A landscape with many peaks, sampled at points; each row gives a point and its height.
A climber steps from a point to the highest of its 5 nearest points, and stops where none of them is higher. Distance is the straight distance between rows; heights are no part of it.
K575 h=527: 31 13 -31 -4 -15 1 -26 12 8 -43 15
K734 h=727: -29 6 42 29 -2 38 46 -71 -18 73 -28
K548 h=18: 19 -6 -22 1 -5 -2 -16 34 2 -24 29
K398 h=685: -16 -33 38 -2 54 -14 21 -19 -1 57 -22
K185 h=266: 23 -7 -10 16 22 -15 -15 36 2 -1 35
K606 h=703: -54 19 -13 -42 -83 2 3 8 -2 -58 -32
K404 h=901: 40 20 -23 5 9 -13 -28 16 7 -30 20
K190 h=616: 16 -26 22 8 47 -26 4 17 7 31 8
K463 h=831: -26 1 34 18 20 28 44 -63 -18 65 -31
K346 h=732: 36 23 7 23 30 -17 -6 -8 -6 38 13
K80 h=252: 48 39 -9 11 23 -14 -10 -15 6 4 18
K896 h=781: 9 -1 28 12 44 -20 13 -10 0 57 -9
K558 h=564: -3 -56 26 -1 50 -21 5 38 18 30 14
K93 h=772: 1 14 -16 -20 -59 12 -19 -2 14 -80 -20
K170 h=676: 4 -38 31 -3 53 -26 11 4 8 41 -3
K636 h=784: -8 1 37 19 29 -1 31 -33 -7 70 -21
K43 h=653: -26 4 -24 -27 -57 12 -13 23 -2 -63 -8
K432 h=724: 37 36 11 25 30 -21 4 -15 -11 55 1
K504 h=237: -39 -10 -36 -22 -49 12 -15 44 -12 -48 14
K62 h=875: -15 -48 -11 9 3 -11 -9 64 1 -4 31
K255 h=736: -41 -20 30 6 16 38 46 -67 -11 61 -39
K514 h=544: -19 -28 -27 5 -13 -1 -16 68 0 -23 32
K727 h=840: -53 -19 22 10 -4 75 48 -89 -14 33 -21
K685 h=400: 60 41 -20 -3 -10 5 -30 -22 17 -47 5
K32 h=607: 33 6 6 17 35 -21 -12 14 -1 22 18
K860 h=815: 27 16 13 16 45 -24 1 -8 -1 45 7
K324 h=640: 27 42 21 29 21 -7 13 -33 -15 64 2
K765 h=820: -22 -58 34 -34 72 -22 22 -7 10 40 -16
K754 h=660: 5 -43 3 10 23 -20 -11 54 8 2 36
K930 h=888: -8 6 -28 -16 -55 12 -25 24 1 -67 -2
K995 h=699: 29 22 -28 -10 -28 10 -23 5 14 -63 5
K452 h=104: 58 52 -19 13 14 -8 -21 -20 0 -11 16
K563 h=780: 3 12 39 22 29 -8 21 -32 -12 67 -22
K965 h=295: -29 -46 31 -28 66 -15 33 -27 4 46 -30
K469 h=353: 0 -23 -22 10 -9 0 -15 57 0 -24 30
K549 h=201: 16 3 -31 -5 -20 7 -24 30 1 -44 22
K263 h=303: -35 -15 -39 -8 -34 3 -6 58 -21 -33 22
K293 h=399: -46 -19 33 29 -5 66 49 -88 -7 45 -21
K516 h=542: -42 8 -29 -28 -65 1 -9 28 -6 -58 -10
K625 h=754: -18 -12 38 -4 44 12 38 -51 -16 69 -33
K505 h=779: 1 5 -26 -23 -63 11 -16 4 16 -78 -13
K787 h=97: -19 -9 -38 -10 -39 5 -22 41 -10 -51 17
K802 h=521: 22 -12 5 13 30 -19 -9 33 12 20 20
K935 h=876: 42 27 -11 8 21 -20 -22 7 7 0 25
K735 h=692: 38 28 -13 -10 -33 7 -26 -15 26 -73 -9
K781 h=830: -25 3 -18 -28 -76 9 -10 12 1 -63 -20
K541 h=747: -1 29 29 37 3 1 25 -45 -16 72 -12
K540 h=735: 25 26 -21 -13 -34 10 -26 -8 19 -72 -5
K484 h=513: -77 27 -15 -62 -75 -12 3 16 -3 -48 -30

Call two points neighbours if one is among the 5 nearest of the other. Go from one point of each pair to the other, from neighbour to neighbour, staying as high as possible. Name the lowest point that can't be avoided.
K404 / K62 -> K558
K727 / K765 -> K398
K727 / K860 -> K896
K727 / K404 -> K32
K930 / K765 -> K575

For each start below, name the point where the climber stops.
K802 -> K404
K685 -> K930
K563 -> K463
K185 -> K404
K735 -> K930

For each start below, name every point that the climber comes to, in order.
K484 -> K781, K930
K190 -> K896, K860
K606 -> K781, K930
